Each row is a point on a landscape with many valleys, with its height.
A ball rolls from a point to whichever of its 2 nearest points has the largest drop for the distance, and stops where none of them is lower. Distance is the straight distance between rows; heights are no part of it.
tudak: [-26.3   8.9   1.2  -9.8 -10.4 -15.3 -16.2   4.0  -5.4  13.9 -22.9   9.3
   2.4 -16.4  20.0 -23.4 -28.4   8.9 -14.6  34.8  30.3   3.1   0.6   7.3]  h=407
dib: [  3.6 -26.3  -2.9   3.0   8.8  15.7  -5.3   5.1   4.1  17.2  19.6 -44.1
 -13.7 -19.3 -17.8  -9.7  -8.3 -45.3 -24.2  20.9  12.8 -47.0 -35.0  13.3]  h=339
zofo: [ -1.5  15.1  -1.8  62.5 -33.6  -4.2   1.5  -1.5   4.4  -7.4 -35.0  10.5
  12.3   7.7 -35.5   0.9  16.0  10.6   4.4  -3.4 -16.2 -14.1  47.1  -4.6]  h=190
kug: [ 12.1 -15.0  25.0 -11.7 -42.5  -3.6   5.3 -32.2   2.6  13.6   4.1  10.1
  36.5   5.4 -25.8   3.4 -26.0  10.9   8.0 -19.9  -0.3  11.1  18.0 -44.2]  h=168
Furop: [-23.5  18.0 -17.9  -1.9   5.3   1.3  27.3   1.5  11.1  16.4   3.1 -15.0
   1.6 -37.5  34.9 -21.8  13.0  23.2   6.2  12.1  17.4  24.1 -12.6   2.9]  h=319
Varog: [  6.9   7.9 -17.6  20.5 -10.8 -19.3 -38.4  33.7  11.1 -20.9   8.8 -11.9
 -20.7  19.0 -21.7   3.7 -15.8 -18.1 -12.8  -0.4 -36.4 -34.1 -12.4 -18.1]  h=242
dol: [ 20.2 -20.3  11.9 -25.5  11.3  11.0   5.2  -9.4  -8.4   3.9  -0.7  -6.2
  -6.1  25.4 -13.6   0.9 -18.9   9.8   3.5 -21.1 -32.9   6.8   5.3 -23.1]  h=198
nidud: [ -0.4  25.4  22.5 -10.2 -15.4   0.3  46.9 -29.7 -13.7   5.8   9.7  27.9
 -11.1   7.0 -28.9   6.3 -19.7  14.8  -3.3 -47.0  13.9  -5.9  16.2 -18.1]  h=292
Fazub: [-27.9   0.1  15.1  12.3 -32.0  -3.1  -2.5 -22.9  27.3  11.9   5.2  -9.4
   6.5   3.8  31.9  18.1   5.8  19.4  20.8  10.2   5.1  26.8 -30.3   8.8]  h=223
San: [ 27.4 -13.8  -3.3  42.9 -13.5  -9.7  12.2  18.7  48.2  14.2  -7.7 -34.7
 -22.0  -6.1  11.7  25.6  25.9  -2.5   7.0  22.5   1.4 -16.3  -4.2 -21.9]  h=165
Vori: [ 35.4 -18.9  32.0  -9.5  29.7  -0.3  21.2  -8.6   2.7 -22.7  12.7  32.1
 -23.0  21.5  17.4  33.1  22.4   6.1   1.3 -24.0  -5.1 -13.8   3.6  11.7]  h=305
zit: [ 31.9  31.4 -10.9  18.7  -8.2  36.1 -17.9 -14.5   9.2  -7.3 -16.1   4.6
  27.7   2.3 -12.0  18.7  -5.9   6.7  34.6  -3.1  17.0  34.7 -17.2  12.6]  h=123
goli: [ -0.4 -16.3   7.0  -2.1 -38.1 -11.1  -6.5  -6.9  21.0  45.1 -12.3  12.5
  38.2 -12.3  22.1  -2.7  -9.2   2.7 -22.1  25.5  37.5  30.8  -0.2 -25.7]  h=381
Viz: [ -3.2 -39.4  36.7  -5.7 -12.9   0.1  17.4  39.1   3.3  -5.1  21.8 -36.5
  -7.1   1.6 -10.3  13.3  39.3   1.4  14.6 -23.4  12.0  -9.2   7.8 -19.0]  h=64
zafu: [ 22.7  -9.1  30.7  29.5  24.6  10.1  42.9   2.9  11.3  -3.3   5.3  -7.9
 -26.6  28.3 -19.5  15.3  26.0   3.2  23.1 -35.8  14.0 -26.6  14.9   3.6]  h=295
tima: [ 25.7 -25.7  -1.8  37.4 -10.0  -8.8  -4.3  12.7  28.5  22.1 -28.1 -24.3
  10.5   2.0   0.2   5.7  -7.0 -18.7   0.6  26.0  21.4 -10.5  -3.3 -38.6]  h=202
vaze: [  1.8 -14.9 -16.3 -32.8   6.5   5.0  13.1  -2.5 -15.9  16.3  27.4 -34.3
 -14.2 -48.3  11.2 -20.8  21.0  -5.3  -9.4 -12.4  -1.4 -19.5 -14.6  19.6]  h=431
Vod: [  2.4   2.4   5.3  11.1  30.9   3.2 -31.6   6.3 -33.2 -35.0 -19.4 -13.9
 -12.8   2.4 -26.1 -29.3 -17.8 -12.3  38.9  21.8 -21.6 -19.9   6.4   9.3]  h=430
kap: [ -1.7 -12.3   1.6  27.6  12.2   3.2  16.9   3.1  -6.4 -15.0 -24.9   5.6
  27.0   7.2  -9.6 -23.1  -8.5 -26.8   4.4  31.4 -26.8   9.7 -12.0 -40.4]  h=649
ruti: [ 24.1 -18.1 -15.0  26.4   0.2  21.4 -12.6  27.3   1.2 -12.3 -22.0  -4.4
  34.8 -28.3 -10.4 -14.8   7.1 -17.2   4.4  10.6   7.4   6.1 -13.0  -3.0]  h=142
Vezit: [ 23.0   2.0   6.9 -33.4  36.9   9.8  27.9 -43.0 -14.2  23.3  16.2   5.3
 -13.5 -62.3  17.8 -12.6 -37.0  21.9   9.9  18.6  -8.1   1.0 -13.7   0.4]  h=484
les: [ -2.6  -9.2 -37.6  28.5 -16.8   3.2 -12.4  32.6  39.2   8.0  -3.0 -45.4
  22.1  -7.9  21.6 -17.4  30.5  17.7 -17.8  -1.6   9.8  18.2  -9.7  -4.7]  h=275
degiz: [ -6.5  -4.9 -20.9   7.3  -3.6  11.5 -26.0  32.5 -17.5 -39.9  12.4 -50.5
  12.3   6.5 -19.9 -36.7  15.5   5.6  -1.4  10.3 -42.2 -11.1  11.9   6.2]  h=131
viv: [  2.1  -7.3 -34.9 -20.5   3.6  -9.7   0.3 -33.5   9.5  37.4  17.5  15.8
   6.8 -21.7  25.5  -7.5 -24.6 -12.5 -44.1  -5.4   4.7  -5.9  -9.9 -15.2]  h=561
Rul: [  6.7  -9.4 -25.5 -16.4   1.1  -5.4 -18.4  17.2  -6.7 -15.9 -22.4  41.1
  26.6 -12.5  10.7 -11.4 -17.5   6.0   5.2 -33.4  14.7  24.5  -9.7  -9.1]  h=615
kup: [-13.0  -7.2 -19.7 -12.8 -10.5  17.9 -26.5 -40.0 -12.0   7.9   9.9 -21.1
  26.7   2.6  -9.9 -23.6 -15.9 -15.9  20.3   8.8   3.8   1.8  -7.8  10.7]  h=217
degi: [  9.6   7.2 -14.2  -2.2  14.4  25.4  -4.9  40.3  -7.2 -29.7  11.2 -33.0
   5.6 -16.8 -18.8 -21.6  19.9  17.7 -14.6  21.7 -45.5   7.0 -15.3  44.5]  h=162
Kurop: [ 37.7  -5.2  22.8  11.1  25.1  20.1  44.6 -53.2  -2.7 -16.7   1.5  29.4
 -17.7  45.2   9.9  32.9  -2.8  11.6   3.0 -15.7  11.8  -1.4  13.5  14.1]  h=340
vuto: [ -3.3  -5.0  32.9  17.9  -8.5  -8.1  -9.7  12.1  -2.5 -20.3   6.6  16.7
  29.9  15.1  -1.7  14.4  19.9 -45.1  -2.9  42.1  26.8  10.3 -13.7  15.4]  h=209
bubuf: [-16.7  -6.5  43.3  -6.3  12.7  -2.5   6.8  30.3  -5.7 -27.0  27.8  27.9
  21.2  22.6   6.3   3.1   6.5 -20.4 -18.7  37.9  -8.4  18.3 -20.8  28.2]  h=236
rinod: [  0.7  -0.1 -13.9 -19.2   2.9  18.4   8.7   9.6 -14.0  -5.9  19.5 -10.0
  16.5 -35.4  -6.3  -5.7  45.3  -7.0 -15.2  -3.8  11.4   7.4 -14.0  33.9]  h=411
ligig: [-15.5  -2.8  10.4  -6.2  11.8  -0.1 -34.6  -5.6 -22.0 -25.3 -11.3   3.4
  -9.2   7.0   7.0 -18.0 -10.0  -3.6  21.2  30.6  -5.0   1.8  -4.1  15.1]  h=420
vodu: [ 16.6  -9.5  -5.4 -22.2   4.9 -18.9   5.7  -4.7  17.2  34.9  -9.4   8.3
 -14.3 -10.6  22.2   8.1  -1.2 -19.0 -16.1  -9.3  24.7  -5.6  -8.9 -26.7]  h=576
mebe: [ 15.4  -5.2  15.2  44.5  18.7 -10.2  10.9  -2.2   0.7 -26.9 -11.7   0.6
   9.4  34.7 -11.0  -2.1   9.2 -51.9  34.2   9.3 -23.8  -8.5  -8.0 -32.9]  h=655
taga: [-30.1  34.2 -11.9  -8.1  11.2  16.5 -13.5  40.0   1.7 -22.6  10.7  -6.6
  12.5  13.1 -14.1  -0.8  10.3   8.8  -1.4 -21.2   6.9  11.1  -0.8  39.8]  h=216
sinuv: [-20.4  34.8  -8.2  21.7   4.5   7.0  24.4 -44.6  -9.7  17.7 -20.6  14.9
  -2.0 -25.1  -1.1  -4.1 -12.6   5.0  11.4  21.3  10.5  10.5  21.8  -8.9]  h=532
rebi: [  5.0 -17.5  32.2 -27.7   8.1 -17.2   1.9  -0.4 -15.6 -19.9   2.2  24.1
 -17.2  42.3 -12.3   5.8  -6.3  -0.8  -5.5 -44.6 -33.1 -10.5  11.2 -30.5]  h=234
radot: [ 31.0   0.1  12.6 -22.4  29.8  16.2  20.9  -5.0  -7.9  38.2 -19.8  -1.5
 -13.5 -35.5  -0.1  -8.3 -23.2  20.1   6.5  16.5  11.2   5.4   5.1  10.2]  h=501
rofeg: [  8.3   9.5 -22.1  -9.8  15.9  17.3  28.8 -39.1  -6.5  27.8 -13.9  -6.8
  29.7 -41.8  -1.4 -19.1  -6.3  -1.6   7.4  25.4  -3.0  18.0   4.4 -13.5]  h=519
liveg: [ 15.3  22.9  -7.9  18.1  -6.3  -9.5 -22.0 -13.0  12.2  18.1 -35.4  25.8
 -14.7   7.0  20.7  19.0  12.3  -5.7  -6.9  20.9  12.9  12.8  13.8  -2.7]  h=593
rofa: [-27.5 -18.5  -4.8 -15.5 -46.7  13.1 -42.4  -2.8 -17.3  -3.5  10.5 -23.0
  32.7   0.3 -26.4 -21.2 -13.7  -5.3  -4.5   4.4  -5.9   3.0  -3.2   9.5]  h=243
dav: [-23.5  32.0   2.3  11.9  19.1  -9.4   6.3 -22.5  13.4  11.2  13.4 -18.1
 -30.5  26.7  11.6  19.5  23.6  -9.1  41.9 -21.9  17.1  -9.3 -14.2   8.8]  h=274
zuvab: [-44.5   6.5   0.5 -27.6   7.6  -5.7 -13.7 -21.7 -38.5  -9.2  -3.3  -1.0
 -29.9 -13.7  12.3 -36.2 -13.2  12.0  -4.9  39.1  -7.9  -9.7   2.5  31.4]  h=428
vasod: [ -0.1  14.9 -28.2  18.6  19.4  -6.2 -23.0  20.2  15.1  -2.2 -22.5  30.0
  10.4  19.3  37.3  12.0   4.8  -0.8 -12.6  31.6   0.7  32.8  -2.8   6.0]  h=601
pon: [ -1.6  13.8   1.5  11.6  -8.7  -6.8 -25.1 -15.1   3.6  -3.8   4.8   8.1
  -3.7  20.6   5.8  36.1  18.1 -14.2 -10.2  23.5  -8.9  10.7  16.6  16.2]  h=586
Vezu: [ 15.8   1.9 -23.1  -7.3 -26.7  28.2 -27.8 -25.5  -9.7  -9.4   7.7  -6.2
  24.1  21.4 -20.5   3.2 -19.0  -9.3  27.0  -5.7   3.9  19.8 -35.6  -0.5]  h=181
bofo: [ -6.2   1.9  18.9  16.4  25.7   2.3  28.1 -23.9  -2.7  -8.0  -8.3   2.0
 -23.5  31.3   8.9   2.8  21.0 -11.1  38.2 -25.3  30.2 -16.4   4.9 -14.9]  h=304
nop: [ 10.6 -21.9  22.7  30.7  -8.9  -4.7  26.4  23.4   4.8  -6.4  -4.7 -27.1
 -21.9 -12.5  -8.0   8.0  26.8  10.7   9.3   7.1  -9.1 -19.2   4.8   0.7]  h=117
pesu: [ 18.2  -4.2  -0.6 -10.8   5.1   3.8 -19.2  20.9   6.8   0.1  -2.1   7.0
   3.0  28.9  -9.0  12.3  -8.6  13.9   6.7 -21.4   4.1   0.0   8.9  -4.0]  h=155
Fikes: [-30.9  11.8  15.3 -26.5 -12.9 -11.9  28.6   6.1  12.8   2.8  18.0   4.6
   0.4  -4.9   0.9  17.7   0.1  22.2  -0.5 -49.6  -0.7  15.2  -3.7  -0.4]  h=145
magu: [ 21.3  10.9   8.5  18.3  23.0 -10.9 -11.7  17.3  10.6  -4.6 -24.1   8.7
  -7.9  55.3  -7.4  16.2   4.9 -13.0  11.8   2.6  -7.9  -3.8  29.8 -11.5]  h=193
viton: [ 10.1  12.1  24.9   9.3  -6.5  -1.5   2.7 -24.3  17.1  -0.3  11.9  24.2
 -18.0  22.7  22.9  48.1  25.1  17.5  -4.3  13.9  -3.2   6.2  17.0  40.9]  h=578
gidi: [-21.7  -1.5 -21.6   5.0  26.6  -8.0 -18.3  29.8  -0.9 -18.1   3.8 -60.2
 -11.9   3.6   3.1 -54.9  25.5   2.5   5.3  -1.4 -16.4 -11.1  12.5  -2.4]  h=157
Tav: [ 26.1   3.4  44.0   7.8  25.7  13.0  25.5   8.4   1.0  -6.7  -3.4   6.7
 -13.7  46.2 -15.4   7.3  30.0  -2.0   0.2  -9.9   4.9 -21.3  45.5  25.3]  h=258
nesub: [ 15.5  36.0   1.5   1.6  35.9  22.6 -17.7   5.2 -29.5 -19.8 -21.9  22.1
  -8.5  20.4 -36.1 -14.0 -37.5 -11.3  -2.7   9.2   7.6   2.3  13.1   4.8]  h=463
giki: [  5.4 -37.9   0.8   2.2 -18.6  -0.8 -27.2  31.9  25.4  22.3 -10.4 -32.8
  24.2   9.4  12.1  -6.5  -5.5 -10.2   1.9   7.0  37.5  -0.3   0.7 -20.2]  h=231
patet: [-38.3  40.2 -10.0  20.1  -4.7 -12.7  23.7  -7.5  12.0  17.5 -17.2  33.6
 -16.9 -12.6  27.3   8.9 -18.9  11.6 -12.0   9.6  15.7  22.1   7.8 -14.0]  h=543
mosug: [-17.3  -5.4  -3.4  -4.0 -29.9  -5.6 -12.7  -4.7  -5.6  10.7 -28.1  18.7
  23.5  -4.6  21.8 -10.0  -7.8  11.6 -33.5  46.6  10.0  42.1  17.9  -8.0]  h=396
pimop: [-20.6  23.6   4.1  12.2  10.1 -44.4  -1.3  24.6  15.0  -9.6  -7.3  39.6
 -26.2  19.1  46.9  18.3  -7.4  21.4   3.5 -16.1  13.7  15.4 -16.3  -4.6]  h=562
Notap: [-18.6   8.6 -26.5 -13.1   6.7 -29.8 -32.5  19.7  -5.5  -2.0   5.3  -5.2
 -40.3   3.0  -3.6  -4.6 -23.7   4.9 -11.1 -15.1 -21.5 -28.6   6.4  -0.8]  h=207
luf: [ 17.5 -22.5  21.1 -37.2  21.9 -14.7  -3.5 -16.5 -17.6  -1.2  17.7  25.8
 -23.8  26.0  -3.7  23.1  17.1 -21.7 -14.0 -20.1  -0.2 -19.6   1.5  -1.5]  h=271
mip: [ -8.8  -1.0  17.4 -10.9 -27.4   1.7  -3.7 -26.9  13.5  40.2   8.4 -28.9
  -3.6  35.0 -20.8  12.4  -7.2  17.8   3.6 -18.4 -24.6 -10.2  33.8 -17.7]  h=348
pade: [  8.2   6.2 -33.6 -36.5  36.6   9.8   1.9 -12.3  -0.1  28.8  11.9 -55.8
 -31.4 -49.2  13.7 -26.4  -6.2  13.8  19.7 -12.9  -4.5 -33.3   0.7   3.5]  h=449
nuv: [  5.5  18.0  18.0  18.5 -21.2  19.0   5.1 -16.8  24.1   9.4   9.5   4.8
  12.5  14.2   3.2  31.7 -26.5  16.2  25.3   1.8  14.3  34.1 -34.8  -0.8]  h=184
zanun: [-14.3  -2.4  26.6 -18.2  -7.0 -18.8   9.8  -3.7   2.9  31.0  14.1 -13.5
 -36.6  18.3  -3.5  -7.5 -28.7  21.3  -8.6  -8.1 -28.3 -27.4  23.8 -21.0]  h=325
rilum: [-28.0  14.4   9.3 -13.2   4.7  -3.9  -3.9   4.4   1.8  26.5  -1.6  -9.1
 -13.7  12.3  15.4  -6.5   0.1 -12.1   6.1  20.8  40.1   0.4 -13.6  23.9]  h=419
tafit: [ -8.3  16.6 -15.1 -21.3  26.7  24.5  38.3  -1.1 -29.9  -8.9  21.6  41.4
 -14.3 -27.1   5.1  29.6  -4.0  -7.9 -18.6  -8.3   6.8  35.3 -28.6  20.6]  h=332
nili: [ 24.0  20.5 -41.0  -4.0  -9.6  16.2 -34.5  31.4   7.8 -17.7  -0.8  23.7
  22.5 -12.3 -11.3  20.1   8.4   5.6 -38.1 -24.6 -16.4  19.7  -8.1  26.6]  h=158
vof: [-12.2 -31.2  15.3 -24.7 -14.2  -2.8  18.8  -7.2  12.0  41.6  10.2   0.9
  54.6 -21.2  24.1 -27.7 -24.4   2.7 -14.3  18.8  35.6   0.9  -4.0 -20.1]  h=360
lini: [-23.9 -23.9  21.4   0.9 -24.6 -43.7   0.7  -6.3   0.4   5.4  -5.7  -0.4
 -30.0   8.9  10.0   2.6  -2.7  33.6 -18.8  -1.3 -36.7 -15.9  20.2 -15.5]  h=306
gev: [  0.0  21.8  17.1  10.4  25.9 -17.2  12.2  10.7  13.6 -14.0  -1.9  39.7
 -26.0  11.0  43.1  32.8  17.5   6.0  -4.9  10.2   0.9  14.3  -0.8  18.1]  h=569
kiv: [  1.2 -25.5  -3.3  -6.0 -58.0   6.0 -40.3  18.8 -12.5 -11.6  -7.9 -30.3
  14.4 -18.0 -24.2  -4.6   8.1  15.1   6.1  -8.7  -5.0  -7.7  21.0  19.5]  h=264
rad: [  8.5 -15.5  14.9  33.1  -8.3   6.0  -5.8  51.6   0.3 -20.2   9.7 -37.3
  -1.1   2.1 -30.1  -0.6 -11.6 -30.6 -19.7  15.8 -24.6 -28.7 -11.9 -26.0]  h=278
zel: [ 11.2 -13.1 -17.9 -16.4 -21.0   0.7 -14.8  14.0 -12.8 -17.0   6.8  22.0
  16.7 -13.6  -8.9  31.9   6.3   8.9 -49.3  -4.3 -45.2  23.8  -0.7   4.8]  h=212
fofe: [-22.5  -3.6 -18.3  -2.1  -1.5  -7.4 -35.5  42.5  -2.0   0.1   5.4 -47.7
 -27.4   4.4   3.3 -23.9   3.1   9.1  -4.7  -7.3  -5.9 -35.4  21.5   0.1]  h=180
bugum: [ 33.5  -9.0   4.8   3.7 -32.3  10.4 -22.0  10.4 -20.0  -2.6 -14.9 -20.2
 -13.6 -26.1 -40.2  -1.5   8.0  26.4  -3.0  15.4 -34.1  -8.2  18.4  28.4]  h=270
Zakis: [ 15.9  -9.7   7.4 -20.8 -14.4  14.8 -17.7   5.5  -6.2   3.9  11.4   2.4
 -12.3 -14.1 -23.3  14.7  12.7  14.3 -26.4  17.0 -39.5   4.1   1.2  29.1]  h=245
reg: [ -3.5 -10.3 -19.0 -43.1  18.3   8.6   9.7  -7.3 -36.6  -8.0  17.7  34.1
   0.7 -43.6  -3.2   0.3  -3.5 -16.6 -22.8 -24.0  16.5  -4.8 -24.9  17.5]  h=368
sival: [ -2.0 -14.7 -16.6   6.7   6.3  19.7 -26.5  29.9  12.9  11.6  -9.6 -34.7
  32.1  20.1   8.3 -15.2  22.0   5.7  10.4  12.1  30.4  22.6  -0.6  12.5]  h=254
zoz: [-26.6  32.5  -8.0 -27.6 -11.6  -0.5  10.3 -18.7  -3.5  24.3  28.0  -0.2
 -31.6 -17.6  -6.8  29.8   4.3  11.4  -8.5 -25.0  -0.5 -11.0   4.1   9.4]  h=192
Mebar: [-19.3  22.6   8.0 -28.7  -4.5 -12.7  13.5 -25.5  -6.2   6.1  16.6  18.3
   2.8  -4.2 -15.4 -14.6 -40.7  19.5  24.2 -35.2   9.0  -3.5  32.0 -27.3]  h=253
Zefil: [ 14.1 -30.3  15.9  11.2   9.7  12.8  11.6  36.1 -13.2 -12.6  -2.1 -34.6
  -9.8 -20.9 -23.8 -17.6  -6.5 -24.9 -21.8  34.2   0.1 -37.8 -27.6   2.6]  h=309
Fusa: [-25.3  10.9   9.0   9.8   3.0  -5.1  -0.9 -12.9  17.5   8.6   3.3 -36.4
 -25.3  15.7  22.0  12.3  18.1   6.3  29.9  10.2 -21.0   0.1 -24.9  13.7]  h=249
Lidat: [ 27.6 -22.9  -5.6  -9.2  39.3  -0.9   7.9  30.0   1.1  -6.9  -1.4   0.5
  -6.5   5.9  -5.0   2.8  29.6 -23.2  -7.8  -9.6 -15.6 -12.4   2.1 -21.2]  h=668
tugaf: [ 23.8 -26.0  20.1   0.9 -24.9 -11.5  -2.6 -32.4  -1.4   7.5 -29.5  25.0
   6.2  25.4 -10.3  10.3 -11.6  19.6 -15.8  -1.1 -18.0   9.7  29.5 -38.8]  h=118
valon: [-18.5  -6.3  -1.2  17.9  15.0  10.1  23.9 -17.5   3.3   8.4  -5.2 -21.0
  23.9  18.7   3.0 -20.9  -9.2 -26.5  15.7  10.5  -0.8   8.8 -34.9 -19.3]  h=643
sen: [-22.3  28.9  -2.3   7.3  -1.4  -5.0  -0.5  29.9  -4.6 -27.1  16.1 -12.1
  -8.5 -20.2 -10.6  -3.2  19.5  14.0  -4.6   4.0 -30.0   8.8 -13.2  41.4]  h=189
lapa: [-15.6  16.5 -24.6  -1.9  15.1  -7.0   9.6   3.3  -6.3 -14.6  -7.4  21.9
   2.7 -15.5   1.9  -1.5 -15.3 -14.1  17.6 -34.4   9.0  -3.7 -22.3 -14.2]  h=624
vakon: [-15.8 -26.6  22.6 -26.1 -10.6 -17.1  11.6  34.3  -1.8  -4.7   9.6  -1.0
   0.1  -4.7   7.0  -2.4  24.6  13.0   1.6 -23.2   0.5   1.3   1.2   0.8]  h=105
zibo: [-30.5  22.5  24.2  -3.3  14.7   8.3  -3.0  22.5 -12.6 -38.0  47.8  23.6
  10.6  30.1   1.7  20.5  -9.5 -17.1   0.5   3.3   3.1  11.0 -40.2  38.7]  h=266
ros: [ -9.7  14.0  11.9  -0.6   4.2  12.1  37.6 -31.5  -4.4  -0.9  27.6  22.2
 -23.0  35.4  -9.9  34.8   0.7   6.8  -9.2 -23.1  12.2  11.4   1.9   4.0]  h=333
kases: [-30.1  19.4  -5.7  -3.6  -3.4 -12.0 -21.1  33.4   5.8 -36.6  42.5  18.7
  16.1  20.1  -3.8   8.1  13.4  -9.1 -15.5 -28.2  -2.8   7.2 -22.4  37.5]  h=244
susa: [-15.1   9.1  -3.2   1.0   0.1   9.0  27.4 -23.0  -1.5  -9.7  18.7   3.6
  21.9   7.3 -19.1  -5.3 -17.0 -30.1  23.1 -30.7  19.5  -0.8 -34.2 -32.3]  h=634
rebul: [-23.4 -13.6  -7.5 -13.1   2.7 -17.8  35.3   0.4  11.1  15.8  16.5 -10.6
  25.6 -42.2  25.0 -44.8 -22.0   8.6  -1.3  10.9  23.5   3.2 -10.3 -16.5]  h=341
zirig: [ 24.0   1.7 -17.1   9.8 -16.8   3.4 -11.4  47.1  11.7 -16.1 -14.3   6.8
  22.6 -24.3 -14.1  10.7  14.2   9.9  -0.1 -14.5 -11.9  23.6 -13.5  -1.4]  h=96
vovud: [-32.5  27.4  -7.9   1.9  25.1  25.7   9.5   1.6 -12.7 -29.9  21.0  29.5
   3.2  -4.3  -1.1  18.0 -19.7 -20.6 -19.7  17.3   8.0  23.9 -20.5  34.5]  h=298
Bedup: [ -3.7 -12.2 -12.0 -32.9   3.6  12.3 -12.0 -18.7 -30.1  -7.5  -4.7  22.5
   3.1 -33.9   6.0   6.1  22.4   9.6   9.3 -10.8  15.1  14.1 -11.0  32.1]  h=392
vafa: [-23.0   9.2 -30.8  -1.1 -25.6  -1.3  10.8   3.3  25.9  34.6   2.2 -29.4
  24.2 -15.1  33.0  -7.6  30.0  20.8   6.8 -14.3   3.0  33.4   2.1  -5.9]  h=299
ker: [ 13.5   7.6  -5.1  35.6 -11.2   6.0  -5.9  27.6 -10.7 -33.1  -6.2   8.1
  35.7  -3.8 -13.6   0.1  16.0 -44.7   0.0  28.1   3.1  -3.9 -15.1   4.4]  h=178
vuf: [  8.3  -9.6  18.0  43.3 -47.9 -10.9  22.0 -10.1   4.3  -8.8 -23.2   7.6
  -6.2 -10.4 -23.1  -0.5   2.4  19.3   9.6 -27.6  12.1 -41.8  36.9  -8.9]  h=227
ribi: [-22.4  38.1 -11.1  15.4  12.9 -23.6   3.1  -5.7  15.2  -6.1 -16.1  31.1
 -34.1  27.4  14.6  23.7 -17.9  -1.8   5.2 -12.7  16.0   8.2   6.8 -19.2]  h=553
Vilo: [ 12.0   4.2 -33.9  -7.5   8.8  -1.9 -28.2   9.4   2.9 -12.6 -20.6  53.3
  36.3  14.5  36.6   4.7  -4.1   5.0  -1.0  -2.3  15.7  49.2   0.3  -4.1]  h=607
ludem: [ 33.8  -1.2  27.0  -6.3  32.2  -1.5 -11.0  10.3   8.6  12.6  -8.4  -5.8
 -28.6  45.4 -11.7  10.5  11.3  -4.3 -16.3  15.4   2.8 -26.7  41.6  15.5]  h=228
nof: [ -0.9  12.2  -2.8 -40.0  21.0  -2.9  12.3 -27.1  -7.3  25.2  32.4 -14.9
  -6.8 -53.9  -5.4 -28.6 -29.1  13.4  25.7   4.4   4.0 -27.3   0.8   2.3]  h=467
bet: [-14.3 -15.4 -55.2  -9.5   2.5  -0.2 -14.6 -59.1   1.2  28.7  14.0 -12.9
   7.4 -47.5  39.2 -38.2 -10.8 -13.1 -30.9   7.3   1.8 -12.2 -21.6  -3.6]  h=546
gov: [ 38.5 -26.0   8.4   7.7 -13.9 -14.6  14.7 -23.8  10.6  13.7 -11.7   7.1
 -13.4 -10.7  11.5  19.3  13.2  -4.8  14.8  -7.4  33.0  -7.8 -15.9 -16.2]  h=588
dofeg: [ 11.3 -14.9   8.2   6.9  25.0   2.0  10.0  28.8   9.0 -21.7   4.3  -2.9
  29.7  35.0   4.8   1.1  20.5 -39.7   1.4  -4.6  -4.4   3.6  -4.7 -17.7]  h=661
fopa: [  5.7 -11.8  16.7 -25.8 -35.8 -20.4  23.0 -52.6  -8.4   5.5  19.1  13.3
  20.6 -18.1   2.5  -4.2 -33.9  25.3  38.9 -28.0   7.8   8.7  19.3 -51.5]  h=213
Pepop: [ 18.8  -2.3  -8.2  32.8 -23.7 -19.6   0.4 -20.2  10.5   5.9 -29.7  11.2
 -45.1  -8.1   0.5  11.7  -4.5  19.1  14.1 -12.3  -7.6 -51.7  30.8  -7.3]  h=265
nodu: [ 13.1  10.5 -11.7   5.3  43.9  31.2   0.1   4.1 -25.6 -18.2 -27.8  -2.3
   5.6  -2.3 -24.9 -43.3 -37.1 -15.3  11.9  17.3 -20.0  -1.0 -12.2  -4.1]  h=445
vuni: [ 18.3   1.0  14.1  18.4 -27.8  -1.2  -1.0 -29.5  -8.3   4.5 -35.4  25.0
  17.0  12.7 -22.5  -2.3  15.5   6.8 -17.5   8.3 -16.0   3.2  64.8 -15.8]  h=156
Vis: [ 10.9 -15.8   7.5   7.0 -31.2 -38.3 -25.9 -11.9  -0.7  -4.1 -23.1  13.7
 -38.6   0.8   0.9   5.3   1.6  33.5  -7.1  -3.0 -17.4 -28.8  41.9  15.3]  h=288
lifov: [  8.3   3.3 -48.7   0.7  12.1  26.0  -0.8 -39.2   2.1  35.2   6.7 -35.7
  19.9 -35.5   5.7 -37.0  -4.3 -24.4 -10.5  20.7  -6.5 -13.7  -8.1   1.6]  h=533

Call two points neighbours if one is among the 2 nearest of the other. Go from one point of each pair to the other, from neighbour to neighbour, staying as low as possible. Name the highest point that can't be avoided.
pesu and degiz: bofo
tugaf and zit: Kurop
zit and degiz: bugum
degiz and zirig: zibo
Viz and tugaf: ros

Where does a ball stop that starts at each point below?
zanun: tugaf
vof: Viz
dib: degiz
valon: rofeg
pon: rofeg
